Each row is a point on a tangle of strands that fork, close into loops and nearly touch. The rows are in no order.
Two points are linked if the straight distance between their rows is under 93.3. Some points are linked to none.
Z_171: -12,-5,-13,-8,0,18,0,-9,13,0,-2,12,5,8,-13,23,10,-33,-20,-3,-19,50,-6,38,2,-31,4,-18,27,-13,-3,-24
Z_158: -2,31,13,-4,19,19,32,-31,-17,7,-18,-18,-7,32,-1,8,7,22,-15,20,-23,-22,-21,57,-1,-22,-20,-17,27,5,0,-11
Z_790: -49,2,4,30,41,-30,-4,-6,9,20,-8,-15,24,-21,-37,1,-9,-4,-1,-32,-5,-22,-3,-9,-29,-3,48,21,-10,-7,-36,4
Z_741: -15,17,0,-2,17,2,-26,-49,7,31,-4,25,13,5,-27,12,16,29,3,5,-1,0,-15,14,-12,-10,45,16,-1,10,-26,5
Z_757: 28,-3,-14,25,-13,18,-19,30,-20,5,-25,-3,-15,-35,10,3,2,-25,-18,-2,12,-7,-11,16,-16,42,3,-14,-19,-2,-33,10
Z_598: 48,-2,-2,-20,-20,38,9,18,24,7,5,6,-20,-4,0,15,-21,-1,53,-11,-1,24,19,-23,-9,18,-37,32,25,4,28,22
Z_733: -12,-2,-8,-19,27,-6,19,-27,19,-17,-16,-1,5,16,-13,19,-17,-37,43,-7,-31,-29,-32,14,-17,-14,15,-8,-4,-13,-14,-38
Z_320: 6,16,-13,57,-17,-29,-17,11,3,-9,-1,5,12,-22,9,-16,-5,39,-19,-29,19,35,11,-17,6,1,-1,-12,-13,2,13,12
Z_357: 20,-17,-6,-29,-9,23,17,22,7,-13,-4,6,-9,-21,19,25,-33,31,49,6,12,15,32,-16,-1,8,-9,26,34,-5,46,18
Z_452: -57,11,17,-26,-9,27,1,-28,-5,25,19,4,11,21,-3,24,7,20,-13,78,-20,0,-22,10,-4,-34,22,3,12,6,-1,5
Z_912: -61,23,-1,32,-19,-4,-5,0,16,16,-15,14,14,1,8,26,-11,-20,1,-7,1,30,3,-6,-30,11,57,-13,-16,8,-30,12
Z_9: 0,1,1,-16,-4,-14,24,-29,18,10,8,43,22,-9,-12,15,5,-28,25,-2,7,2,3,17,-20,22,30,-11,9,12,-44,-3
Z_230: 32,18,-18,20,-11,-18,-15,14,-47,-35,2,1,16,14,-12,16,-10,9,-20,-32,-5,-4,24,9,-6,19,-7,-5,3,8,8,-2
Z_751: -35,16,4,3,5,10,-17,-2,1,3,-5,9,10,3,-6,16,8,-29,-24,17,0,9,-28,5,-28,10,39,-3,-31,-8,-35,12
Z_5: -4,-21,14,26,-37,-1,-8,35,0,-6,-5,-3,-28,-2,27,-5,2,-36,7,-5,15,2,-13,-21,-5,44,-23,5,-8,3,30,1
Z_951: -63,15,17,-19,-6,6,-11,-12,-9,10,6,2,23,23,-13,5,21,-7,-34,10,-5,3,7,1,-3,-16,40,6,-13,10,-27,14
Z_936: -7,-5,-12,-14,6,23,31,12,-4,-14,-9,-2,-10,-20,2,7,-23,-14,8,16,-9,45,27,-42,-13,39,-55,-13,2,-6,41,12
Z_217: -10,40,-8,-13,10,5,26,-13,-31,-7,-25,2,-20,30,7,-25,31,20,-26,41,-12,-16,-17,54,16,-43,-22,-8,29,15,28,4
Z_982: 9,19,-5,2,-19,-9,8,-5,-46,-45,15,12,16,14,12,8,-2,29,-22,0,-5,-3,25,3,10,-11,-21,-10,8,8,27,-1
Z_655: -4,22,7,22,-13,6,-20,10,30,42,-9,-6,-8,-45,5,-1,13,1,-33,-18,-4,20,-18,-8,-1,31,34,9,-36,-21,-48,6
Z_909: 16,-29,-7,13,18,-14,7,-14,24,12,12,18,10,-22,11,9,-1,-14,13,-2,-1,10,-4,17,6,-11,-11,-16,38,-7,24,-27
Z_375: 19,-2,-21,-26,-32,-12,-8,20,-17,-26,8,-17,8,9,-1,20,-23,-1,15,-14,-5,-22,5,-7,-23,5,-25,23,25,-15,68,5
Z_399: -58,1,6,-45,3,8,28,-28,18,-14,-15,29,-19,21,-22,-2,16,-22,17,0,-27,18,0,4,2,-5,-15,3,21,17,-3,1
Z_787: 10,6,-1,40,4,-16,-13,34,4,-16,-17,2,37,-10,8,-11,7,7,-27,-48,10,-23,-6,-31,-26,31,3,-8,-15,3,8,12
Z_391: -11,-6,17,-30,14,2,-7,0,-22,11,22,-9,-27,-16,12,6,-26,4,1,19,29,14,16,-23,8,19,-17,-6,-13,-34,-13,-18
Z_562: 33,19,-20,-40,29,-14,45,-2,34,-8,-27,-16,-28,-1,5,4,-11,24,22,19,-24,-37,-19,9,-16,-8,-25,-3,-6,-14,-10,-23
Z_777: 1,11,5,12,11,-9,-24,-4,-4,-8,10,7,5,-4,-8,3,0,-10,-6,21,36,12,-32,3,-24,28,0,-13,-24,-14,-23,10
Z_327: 39,-3,-29,40,-36,-26,-10,10,-11,4,0,-4,12,-38,6,-26,-15,-10,19,-21,12,7,15,-17,-17,34,-4,9,-6,18,6,-16
Z_807: 15,-5,-20,-29,30,26,13,-13,57,-13,0,-8,-31,-3,-23,23,18,1,-3,1,-15,8,-6,-19,-6,21,-14,5,35,-7,32,48
Z_94: 16,-8,-18,-5,15,14,-16,11,4,11,-6,-8,31,23,-19,-16,35,-8,3,51,7,22,31,22,30,-35,-39,-17,-19,31,-7,30
Z_564: 3,26,-9,-43,42,13,19,-16,28,-9,-1,5,-56,-17,-15,13,3,15,13,17,-31,7,-1,8,13,1,-35,11,8,-16,-3,13
Z_455: -12,-3,2,9,-26,17,-4,-9,-2,-29,-1,12,-29,54,-16,-13,19,11,-6,-4,-9,1,-17,9,25,-33,-40,0,16,21,31,15
Z_940: -4,-23,-4,-2,-22,9,17,35,-17,0,9,-4,-20,-21,1,12,-14,-37,14,-7,-11,5,2,-41,-23,56,-50,-7,8,-15,32,14
Z_134: 8,-37,-14,31,2,-7,-17,-9,-6,-7,-20,24,11,19,-8,2,19,-4,1,-1,26,-18,-16,5,-11,-11,23,10,17,14,1,0
Z_620: -7,-5,13,-26,32,18,24,-37,-16,42,12,-1,-5,-24,0,-10,-9,1,12,27,26,19,14,-18,3,24,-26,-6,11,-17,-14,-11
Z_423: 1,-11,-26,52,18,-28,-9,11,-18,13,0,0,19,-34,-29,0,-2,33,-42,-23,12,-18,32,-4,-4,-18,24,9,11,-1,-14,14
Z_434: 4,38,6,16,5,-25,-14,-1,-22,-31,-4,-11,32,-5,5,-1,-13,58,-15,-27,13,-15,23,-20,-5,0,14,33,-7,-1,16,21
Z_109: -40,-8,8,32,5,19,-10,-13,-28,16,0,2,5,35,-9,9,36,4,1,28,7,29,-2,14,33,-52,10,-20,-22,17,1,8
Z_921: -18,25,14,34,21,17,-32,12,7,18,5,-4,17,-2,6,0,-19,26,-37,-21,-3,-4,-7,-21,-4,-8,41,9,-23,-29,-19,-7
Z_318: 33,22,-25,-38,-3,-3,12,-2,20,-25,-24,14,-35,15,-14,-11,-8,7,1,-3,-30,-37,-24,8,-21,-16,-35,25,0,2,8,-31
Z_603: -10,-30,3,11,-2,15,19,22,24,17,6,-10,-4,-10,23,-17,34,-33,-13,23,9,58,14,5,35,-18,-34,-25,17,2,20,5
Z_557: -20,-30,-6,8,-21,21,17,16,15,21,-7,2,14,9,0,-9,36,-45,-28,4,-9,58,12,32,8,-22,-4,-28,10,7,0,-12
Z_93: 28,9,5,8,16,19,1,-17,-29,-22,-15,-16,0,26,2,36,4,-2,-18,13,-1,-9,6,50,6,-16,-25,-8,28,12,13,-1
Z_445: 32,-31,-9,0,22,4,10,-5,32,0,-34,-14,-16,-4,3,-9,-11,15,41,22,14,-38,-14,6,-13,-2,-30,15,32,17,20,-3
Z_929: -20,-25,-18,8,7,-2,24,-29,40,7,-10,32,1,-2,-10,15,20,-18,7,10,-10,40,0,18,9,-31,-5,-17,42,-6,9,-10
Z_771: -41,14,4,36,3,-10,14,-17,-32,-17,-14,-8,-12,40,-15,-13,21,50,-39,2,15,-23,-5,12,31,-36,11,18,1,1,1,10
Z_173: -9,11,13,38,17,-24,1,20,22,36,12,-40,35,-43,-20,3,-4,-4,-10,-33,-11,-16,-4,1,-22,15,48,0,-15,-15,-46,9
Z_197: -5,-28,-18,-26,23,1,13,11,-14,-9,1,0,-18,-15,0,1,-28,-4,27,7,-15,-33,-12,-41,-6,11,-29,-2,27,-21,41,5
Z_588: 19,-22,-3,-17,6,-3,8,-11,15,-8,-32,11,1,11,7,-7,10,13,3,13,21,-41,-17,28,-20,-18,-2,19,23,18,7,-8
Z_985: -34,-3,4,10,-15,-2,11,-13,-4,-10,-18,12,-26,30,-19,-10,16,33,-14,5,19,1,3,30,4,-22,22,18,7,7,-27,0
Z_822: -18,2,-7,20,-13,-8,-19,-6,-19,19,25,10,11,-2,-20,14,13,-10,-38,9,-7,41,-5,32,11,-15,18,-27,12,-18,-15,-22
Z_806: 33,-6,-13,0,2,-18,6,5,-30,-23,-9,-3,14,-8,0,-18,-28,23,13,-8,13,-39,24,-28,-26,4,7,10,-19,16,-18,2
Z_113: 38,-13,-1,-18,19,-15,29,-12,10,1,5,-5,-30,-19,-16,-6,-10,-20,43,2,-19,-55,8,8,2,-10,1,18,-5,20,-34,-17
Z_738: 4,0,5,36,11,-20,-34,15,23,-6,9,13,8,4,-7,-21,-9,-10,15,-49,-17,-21,-28,-16,6,3,36,-1,-10,-8,-11,3
Z_209: 37,-20,0,9,-18,-2,15,34,-9,-1,-5,0,-4,-12,-12,-15,-3,-32,1,-25,-2,-21,-6,-2,-19,41,16,-15,-12,-2,-43,2
Z_86: -1,0,7,-8,23,-32,-16,-15,-9,-18,-9,-42,-4,25,-33,-23,-11,15,6,-9,28,-45,-22,8,-11,-2,17,22,-13,-6,-14,-5
Z_44: 30,3,-19,0,-20,-24,-18,15,-45,-29,-16,-2,33,-13,-24,8,-16,1,25,-6,-2,5,24,3,-33,42,-2,18,-11,10,26,5
Z_108: -4,1,-5,0,8,20,-27,-26,-1,35,10,33,-11,-7,-9,-8,8,-2,-8,-2,-1,23,0,-9,10,-1,26,12,-15,18,-32,0
Z_410: 20,-11,-6,-7,25,4,19,-15,-15,-2,-34,-29,-13,3,12,7,-35,19,31,16,8,-34,10,12,-17,6,-38,4,11,12,16,-27
Z_633: 10,11,-1,24,-18,11,-36,33,-39,7,-23,-5,-8,-16,7,-2,17,-4,-30,-14,10,33,9,9,2,31,4,1,-15,4,-4,26
Z_947: -60,25,1,30,-40,-1,-12,3,32,36,-19,9,7,-26,6,3,24,-15,-18,-3,-2,48,1,15,-3,10,49,0,-21,18,-44,29
Z_782: -9,-30,2,-10,-9,-12,11,6,-1,-25,2,-4,-21,19,-2,1,-7,20,14,19,35,-11,-12,4,8,-17,-38,10,27,-11,41,10
Z_491: -4,-29,7,2,23,-12,23,-17,31,-6,12,4,10,1,-5,12,-14,-35,44,-16,-22,-30,-13,17,0,-14,16,-25,33,-4,14,-24
Z_975: 52,8,15,5,-1,17,-17,1,-4,16,3,0,12,-7,31,15,-3,2,18,-19,14,23,14,-4,3,19,-7,-5,-10,0,3,-22
Z_515: 22,24,21,10,20,-17,-24,11,-8,-2,14,-40,24,-1,-5,4,-15,34,-13,-48,2,-37,19,-4,5,-11,41,19,-5,-13,1,3
Z_666: 24,-25,-17,-5,0,-21,19,-11,-11,-2,6,-12,11,-25,3,-26,-46,9,46,-4,-3,-23,27,-28,-6,1,-13,-8,-1,9,10,-21
Z_232: -27,-15,5,-28,4,10,-14,-1,-37,25,15,0,5,-6,10,-12,21,-10,-31,28,12,17,28,-7,17,-5,-3,-18,-4,9,0,8
Z_918: -22,-6,10,-19,-8,25,12,-4,30,43,20,-26,10,-18,-4,10,24,-56,-28,15,-21,53,8,23,5,6,-10,-29,4,2,-16,-13
Z_560: -18,-2,5,-18,4,-11,20,-11,19,-25,2,3,-29,8,-5,2,3,22,-4,40,21,5,-15,33,19,-37,-19,-2,37,-12,8,-4
Z_719: 17,-28,3,38,-37,-19,15,9,13,18,16,9,-12,-10,-6,-16,-5,-18,20,-16,25,41,-12,1,19,19,-28,-19,35,-11,21,-13
Z_66: -64,10,14,8,-10,-4,7,-14,4,-12,-4,-5,6,38,-7,19,-11,9,-12,11,19,-8,2,23,-17,-11,52,21,-2,5,-35,18
Z_766: -4,-7,-4,-3,-4,34,14,-9,-3,71,13,9,9,-18,4,-17,33,-47,-17,25,-10,38,16,-1,-1,23,-1,10,-13,21,-50,0
Z_370: -13,9,3,20,-24,-7,3,8,21,17,-20,4,-7,-49,6,-11,9,-37,5,-19,13,3,-26,21,-8,47,40,5,-19,-12,-54,14
Z_532: 4,47,10,-18,-2,-18,-22,-4,-26,-46,-1,-8,15,11,11,7,-28,30,15,-13,9,-20,14,-17,-1,19,22,23,-42,-13,18,8
Z_241: 14,-13,-2,0,3,17,6,24,-1,-26,7,0,-13,16,9,30,5,-37,-21,-10,-25,0,-7,7,-8,4,-30,-10,44,-18,33,3
Z_631: -9,8,23,-42,1,26,-5,-10,-12,5,-2,-3,-11,26,46,-19,20,15,-25,12,-19,-23,18,7,33,-33,3,12,-8,31,4,-14
Z_520: -17,-9,1,16,-13,20,-37,29,0,-6,0,8,-20,17,10,-15,31,-25,-33,-7,-6,11,15,-6,16,-15,9,23,-15,30,0,5
Z_174: -3,3,-3,-8,-42,27,-21,48,-11,-22,13,13,-13,10,18,-11,1,-19,-7,-3,-18,26,15,-25,4,16,-37,0,-18,27,28,28
Z_446: -5,4,-4,-23,3,9,13,-28,19,22,-13,-2,-27,6,-3,-3,-22,28,6,29,1,-20,-1,14,-14,-22,11,25,-14,3,-45,-36
Z_95: -32,-16,23,-28,10,17,5,-34,-21,35,9,-12,5,18,-3,15,13,35,-16,48,12,1,-12,17,13,-28,-1,-2,5,4,-13,-7
Z_142: 16,38,2,-42,31,9,-4,-36,2,8,-7,4,-3,17,4,28,5,-2,-16,29,-23,-6,-28,1,-11,-18,-14,-9,-33,-11,-12,-21
Z_303: 24,-12,-3,-32,-24,26,-8,15,6,4,2,-7,-10,1,-9,21,14,-9,11,-4,-14,38,24,-8,-1,6,-44,24,22,10,62,31
Z_756: -5,32,-3,-46,18,28,16,-11,30,13,-10,-34,-14,17,16,-16,15,27,-34,28,-32,14,9,33,22,-52,-25,-1,21,8,14,-12
Z_315: -6,7,4,-7,10,30,-12,4,20,-11,4,12,10,27,6,-14,20,-26,1,24,-28,18,10,10,21,-41,-22,-18,-21,35,-10,14
Z_223: 30,17,6,5,11,-29,-32,12,4,-30,13,-27,18,-6,-11,-20,-20,11,25,-49,-8,-32,-12,-28,3,-9,32,3,-25,-5,7,8
Z_883: 14,5,-14,-43,31,-1,39,-23,12,-8,-28,8,-9,24,-14,14,-10,-16,11,13,-29,-22,-24,0,-23,-23,-15,-4,-20,-33,-26,-31
Z_485: -36,27,11,-3,3,7,-42,4,-9,9,12,-8,25,17,-10,-16,33,7,-48,13,1,20,-2,3,20,-27,23,7,-22,-3,-11,40
Z_658: 7,-14,-9,-26,22,42,5,-11,47,4,-5,3,-18,-7,-9,-9,14,-1,6,12,1,42,7,-12,17,-1,-17,-10,34,-12,17,31
Z_630: 12,9,-3,9,16,12,-17,10,-20,17,12,13,9,-15,16,-9,-33,30,-2,-21,1,-17,4,-41,3,6,39,-18,-26,-19,-23,-13
Z_342: -13,25,14,-25,-1,11,29,0,-15,-11,-26,-5,-24,41,29,-32,19,21,-14,7,-27,-23,-16,22,25,-23,-35,-1,30,11,69,11
Z_654: 13,3,17,8,-21,13,-18,34,16,-15,14,20,-16,-24,34,12,3,-20,13,-8,-3,2,-27,5,11,25,6,-36,8,-19,-2,6
Z_986: -9,-37,2,20,4,-5,14,-10,-3,32,2,-13,20,-4,-8,7,-20,-21,14,-7,10,-21,7,20,-9,-2,51,1,11,12,-40,-21
Z_224: 26,-7,-2,1,20,-6,3,2,-15,16,16,5,1,-4,-2,5,-30,-3,22,-5,-20,-41,-6,-24,1,-11,44,-16,-45,-11,-39,-26
Z_858: 10,-7,-23,-19,-17,24,-13,14,-15,-12,-13,3,17,43,5,-37,21,-5,-36,23,-4,21,7,-1,29,-54,-9,-8,10,3,21,11
Z_481: 30,12,2,7,-27,10,-13,2,4,34,-8,-8,7,-26,26,-18,-1,-11,0,-14,23,43,-14,12,1,34,-10,-36,-13,-9,-15,-13
Z_764: 36,-14,0,4,-31,-38,-3,37,11,-25,19,-11,8,-12,-7,-8,3,-35,-11,-31,0,-41,-2,-25,-21,28,0,6,-5,4,-3,-4
Z_608: 9,17,1,10,4,11,-3,-29,-10,8,10,-1,9,20,-4,22,-20,21,-19,-1,-29,-36,0,23,-16,-12,21,-8,4,14,-31,-29
Z_324: 4,-3,6,-4,-6,-5,10,-17,43,14,23,37,-4,-20,-10,-9,14,-48,26,4,9,40,-22,-2,5,35,-6,-6,18,-22,-15,-8
Z_478: 14,-28,-9,13,-28,-3,7,-9,-28,14,0,19,-9,3,-13,-7,12,12,16,-11,25,50,3,-15,29,-3,-32,-16,18,-6,30,2
Z_406: 19,-5,2,-20,-26,10,-7,16,-23,-1,6,3,-3,11,-15,-6,4,-1,13,-20,-15,58,22,-1,24,7,-43,-20,17,4,45,16
Z_933: -5,26,9,5,11,1,-49,-15,-8,-20,5,11,0,17,-4,-8,11,20,-19,8,29,14,-23,-3,4,-2,9,4,-18,-8,-6,36
Z_191: -18,-9,20,11,14,2,-2,-8,-1,32,10,-5,24,15,-6,15,-15,12,11,-1,-18,-34,-20,-12,-13,-1,69,-3,-17,-7,-42,-12
Z_466: -3,-26,3,-13,-16,-3,10,20,-12,-28,5,-22,-12,33,12,-20,-42,18,11,-2,23,-19,10,-12,0,-11,-19,8,12,-26,24,-17
Z_731: 8,-14,-6,-26,11,-9,43,-26,20,22,13,23,15,-16,-15,-15,-3,-38,47,0,10,-3,-18,-9,-14,22,2,1,18,-25,-37,-12
Z_540: -9,-29,10,11,-30,15,-14,34,-3,3,2,9,-22,8,13,-23,24,-35,-15,3,16,27,17,-21,18,20,-24,12,-3,28,15,21
Z_596: 29,4,-2,47,-1,-32,-8,9,-3,6,9,-40,31,-35,1,-30,-27,7,25,-43,5,4,24,-19,-12,16,17,1,-21,17,-6,-13
Z_808: -6,-31,5,-19,-1,-28,19,-4,2,-6,3,-7,-1,-6,-28,-20,-11,-22,39,-13,-11,-46,4,15,-2,-9,45,10,10,18,-31,-6
Z_385: -43,-5,12,19,-6,12,27,-16,-11,-24,1,11,-3,54,-4,-6,37,-7,3,17,8,8,-21,13,41,-42,-11,-25,0,9,17,8
Z_115: -47,-29,30,-6,-3,-14,19,-2,5,-7,11,5,8,16,-1,1,-3,-30,-3,-9,16,6,-15,7,-1,12,25,-22,9,-33,-13,-14
Z_91: 13,-11,-22,4,-23,-1,-14,23,-23,6,-9,-4,28,23,-1,-27,49,-4,-7,17,11,31,23,-4,27,-34,-20,-26,-13,24,26,17
Z_925: 30,-7,-2,-25,5,-8,6,-1,20,-17,10,20,-4,-3,5,11,-3,-20,19,-8,0,-19,-7,-15,-10,10,-28,3,-4,-5,1,-6
Z_932: 19,-5,-1,-35,-46,-18,-3,19,-13,-21,4,1,10,5,-5,-10,-27,45,43,-9,18,-32,18,-14,-11,12,8,37,7,17,27,18
Z_890: 8,2,-28,40,4,-1,-25,3,6,16,-3,21,7,-13,-2,-10,-1,-9,-8,-33,-6,12,-8,-7,-9,11,23,7,-10,3,-22,-20
Z_392: 32,4,-10,-13,22,16,52,5,4,-4,-2,-21,-12,-25,-5,17,-39,-3,36,-5,-6,30,34,-36,-3,38,-48,-3,5,-24,3,7
Z_33: -29,-28,19,-7,12,-2,21,-4,8,-20,15,0,-21,16,7,-8,-32,6,10,-2,10,-10,-4,5,9,-7,5,-13,13,-25,-2,-34
Z_922: 27,1,-8,32,-17,-6,-14,0,-5,19,-7,35,-6,-17,13,-23,18,-27,-1,-34,-10,12,5,-21,-4,37,-11,5,-1,29,5,-9
Z_995: -35,7,-2,54,7,-10,-15,31,5,11,-6,-10,37,-10,20,-1,-1,16,-42,-9,14,-1,-28,5,-15,-9,45,-14,3,-28,-14,10
Z_665: 14,-16,12,-31,-31,-10,28,4,8,0,8,-8,-6,-17,6,5,-32,41,65,6,18,-24,27,-8,-5,14,-22,33,29,19,47,10
Z_431: -39,-15,2,-22,-7,19,-10,3,6,-1,9,23,8,21,30,-29,30,-23,-37,3,-17,-3,24,-4,31,-37,29,10,-13,26,-4,-12
Z_987: 12,12,0,-2,17,-16,-10,-26,16,2,17,23,17,-7,-2,26,10,3,1,-4,-4,-29,-8,24,-13,-12,37,-4,2,16,-30,-10
Z_404: 18,7,7,-5,21,23,5,-1,-1,-28,10,-1,-5,12,13,26,22,-6,-24,6,-22,11,20,30,24,-20,-33,-18,36,7,35,22
Z_215: 20,-10,-9,-10,37,9,20,-23,-5,-4,-22,-21,3,-2,15,24,-5,18,-8,8,-2,-18,20,21,-6,-11,-23,-10,42,-4,32,-27
Z_962: 16,-12,-24,-13,-39,-20,2,9,-23,-34,-6,-11,39,-2,-29,4,-32,6,40,-5,-6,7,10,0,-36,8,-7,36,4,4,58,-16
Z_41: -3,10,4,-8,-7,15,-29,28,-9,-35,19,5,-11,22,24,-8,9,-14,1,21,-16,-3,33,-12,31,-12,-40,13,-22,41,38,27
Z_905: -56,22,4,23,-32,20,-24,8,27,43,-27,-22,7,-44,-1,-4,21,-1,-49,-4,-17,26,-31,8,12,16,33,-9,-21,-3,-33,21
Z_767: 0,-13,-10,-18,26,21,36,-11,36,-4,-3,9,-28,-7,-11,14,-6,-7,33,6,-3,-13,-7,-42,-11,25,-46,0,18,-17,34,33
Z_561: -32,-4,28,28,18,-1,-1,-1,-20,-15,2,-7,6,38,-7,-4,7,26,-26,-39,10,-32,-1,8,25,-8,32,6,7,-4,-1,16
Z_845: -11,2,-3,36,-10,6,-3,-2,4,15,19,16,0,-37,20,13,-9,-24,-15,28,-6,20,-17,11,-9,18,5,-35,-16,0,-30,-25
Z_271: -13,-12,-16,32,-7,-5,-27,-2,-16,-18,-22,25,8,24,-18,-12,47,8,-31,-13,19,-11,-23,-11,6,-26,16,17,9,4,33,28
Z_358: 9,15,6,-11,-27,-36,-31,15,-3,-34,26,8,26,-17,14,8,-16,10,34,9,33,13,-1,-10,-8,18,-1,9,-6,-18,48,7
Z_843: -8,22,-12,-12,0,-17,12,-23,-1,22,12,-2,3,-2,-18,27,-26,10,-23,35,-49,-37,-18,-13,-22,-17,38,17,-40,-12,-34,-45
Z_245: 21,17,8,-17,18,-3,14,-29,4,34,11,-8,-8,3,-9,44,-11,-11,-9,19,-26,-9,-17,-6,-7,-5,4,11,-50,-25,-40,-39
Z_968: -5,26,22,-39,3,8,6,-4,-8,-25,-6,-3,-29,30,35,-6,7,24,-7,3,-11,-23,0,17,21,-15,-26,11,4,4,26,-2
Z_487: 16,-8,17,-56,7,8,15,8,-19,-4,3,-6,-13,-7,16,11,-20,24,28,9,29,14,24,-21,11,14,-15,10,9,-24,13,12
Z_865: -18,-15,6,31,-17,-18,-7,26,22,-18,8,14,5,-9,18,-21,27,-2,-36,-33,13,-9,-17,-29,-3,21,2,5,-5,7,9,13
Z_27: -41,13,6,-26,-15,-3,13,-17,18,-32,-6,22,-30,45,-17,-19,10,-5,6,6,-19,-10,-28,27,-3,-19,-22,17,24,10,20,0
Z_280: 19,12,-23,-29,37,3,36,-18,-1,-14,-15,-18,-39,-28,-9,22,-26,20,15,14,-26,1,26,-18,8,24,-45,0,16,-18,14,5
Z_536: -4,-4,-1,16,13,-15,2,13,12,-9,26,20,-8,-31,16,12,-19,-44,26,11,-4,-2,-20,14,2,10,14,-36,0,-20,-15,-8
Z_55: -18,1,-2,52,6,10,-16,-22,-27,13,-4,-1,-9,23,5,-1,16,36,-15,11,15,23,14,-6,26,-24,-8,-7,-28,22,10,-5
Z_670: 16,28,5,-9,-5,6,-9,-18,-31,-4,22,1,8,2,13,12,-11,39,-35,19,-3,-11,17,8,7,-22,9,-6,6,7,-5,-16
Z_287: 3,-13,3,44,-39,-9,5,4,-1,22,-5,-1,-3,-27,11,-3,24,-9,-5,3,26,46,-18,33,19,11,-12,-35,11,-7,-12,-4
Z_914: 8,5,25,32,0,-23,-1,15,29,17,9,-26,12,-33,-14,-28,9,-29,24,-40,10,-16,-22,-4,-2,33,36,-1,-30,-5,-49,17
Z_31: -17,9,-8,74,-4,-4,-23,4,-29,14,-4,6,2,-1,-6,-11,1,29,-30,-5,13,38,-3,-16,15,1,-4,-33,-25,6,-12,11
Z_211: 48,-3,-2,-23,5,-20,-2,1,6,-9,-8,-28,-10,-5,5,-14,-11,6,16,-24,-17,-52,8,12,-3,-26,7,20,-7,18,-12,-30
Z_563: 13,-4,3,-13,7,-6,-10,-12,-8,-18,9,34,-7,2,33,-9,1,17,11,-14,-6,-29,-6,-19,6,-1,3,8,-1,10,17,-25
Z_258: -30,12,9,-34,10,31,11,-14,8,1,-10,13,-23,15,-12,-15,15,0,3,22,-26,13,9,31,18,-34,-13,-5,-3,30,-22,4
Z_789: 29,2,-16,-12,-38,-34,-30,36,2,-20,8,-17,12,-4,0,5,-15,-27,20,-23,1,-26,-8,-19,-26,11,4,28,-14,-16,41,-9
Z_328: -29,12,-6,20,45,-18,-21,-18,4,-15,-23,-15,14,7,-34,-2,-2,19,-6,-10,5,-45,-15,9,-23,-15,31,32,-12,2,-23,12
Z_362: 2,16,-8,-21,25,-14,17,0,15,-15,-2,-8,-51,-15,4,1,-12,41,13,23,-10,-10,-9,36,13,-6,-29,2,41,-4,19,3
Z_196: 30,11,28,-29,6,15,2,3,29,-5,11,14,-5,0,10,19,36,-30,13,-1,-3,17,-2,-19,8,24,-40,-7,-7,4,0,15
Z_15: 20,12,18,-29,-4,20,-6,0,25,21,15,-6,-3,-7,4,18,23,-39,-12,4,-4,40,0,3,6,10,-13,-14,-21,-2,-28,-11
Z_558: 0,-15,34,-15,3,34,15,-23,-8,41,9,-19,7,2,17,8,-7,24,-8,43,37,8,12,-9,-4,7,-10,-4,-6,7,-21,0
Z_678: -26,-10,14,26,1,-19,-4,15,8,3,1,8,33,-16,21,-16,31,26,-44,-16,41,2,-10,-15,0,5,24,-10,-10,-20,-2,26
Z_938: -18,22,6,-8,-16,-28,-25,25,-29,-35,-2,12,29,-14,25,3,-7,16,11,-8,8,11,-1,-31,-15,47,15,7,-34,-13,34,15
Z_841: -12,-32,-18,50,6,-7,8,-3,-12,19,-15,2,23,6,-26,4,2,17,-24,-4,12,-16,10,17,-10,-18,47,6,13,6,-26,2
Z_969: 20,-11,-20,18,18,-24,-18,13,-15,9,0,-16,2,-29,-19,-26,-24,24,-8,-10,29,-28,28,-15,-11,8,22,26,-6,2,-24,8
Z_516: -4,-14,-25,-33,-8,3,20,35,-1,-2,1,-10,-5,-24,-4,29,-28,-22,28,10,-13,-19,7,-47,-37,32,-38,16,7,-33,56,26
Z_552: 63,19,10,-15,8,-10,-9,2,-5,-12,5,-27,5,12,9,26,-25,4,35,-22,0,-13,14,8,4,3,-1,16,-18,-3,-7,-26
Z_202: 13,21,-6,10,12,-8,0,-6,2,28,25,1,-10,-24,13,33,-23,-24,-17,20,-20,10,-5,-15,-11,14,-9,-19,-37,-28,-24,-44
Z_715: 7,-3,1,58,-6,-36,-15,3,-20,-3,10,-19,22,3,-4,-13,-23,30,28,-29,37,11,4,-12,12,11,3,-9,-13,4,15,2

A piece is two or more points that can be reached from each other along the links. Count, over all rows, the pieces, the separate loops (a circle has one, a figure eight two, a Y none), the forks (points with three links) and the tips (points with one).
pieces: 4
loops: 1
forks: 15
tips: 21

Name the points in between on the shortest way along the links from the first point to the second, in order.
Z_929; Z_536: Z_909 Z_491 Z_733 Z_883 Z_142 Z_245 Z_202 Z_845
Z_455; Z_757: Z_385 Z_109 Z_55 Z_31 Z_320 Z_715 Z_596 Z_327 Z_922 Z_890 Z_108 Z_741 Z_987 Z_608 Z_670 Z_982 Z_230 Z_44 Z_962 Z_375 Z_789 Z_764 Z_209
Z_391; Z_158: Z_487 Z_357 Z_598 Z_303 Z_406 Z_478 Z_719 Z_287 Z_481 Z_975 Z_552 Z_211 Z_113 Z_808 Z_986 Z_841 Z_134 Z_588 Z_445 Z_410 Z_215 Z_93
Z_404; Z_936: Z_93 Z_158 Z_217 Z_342 Z_968 Z_631 Z_431 Z_520 Z_540 Z_5 Z_940
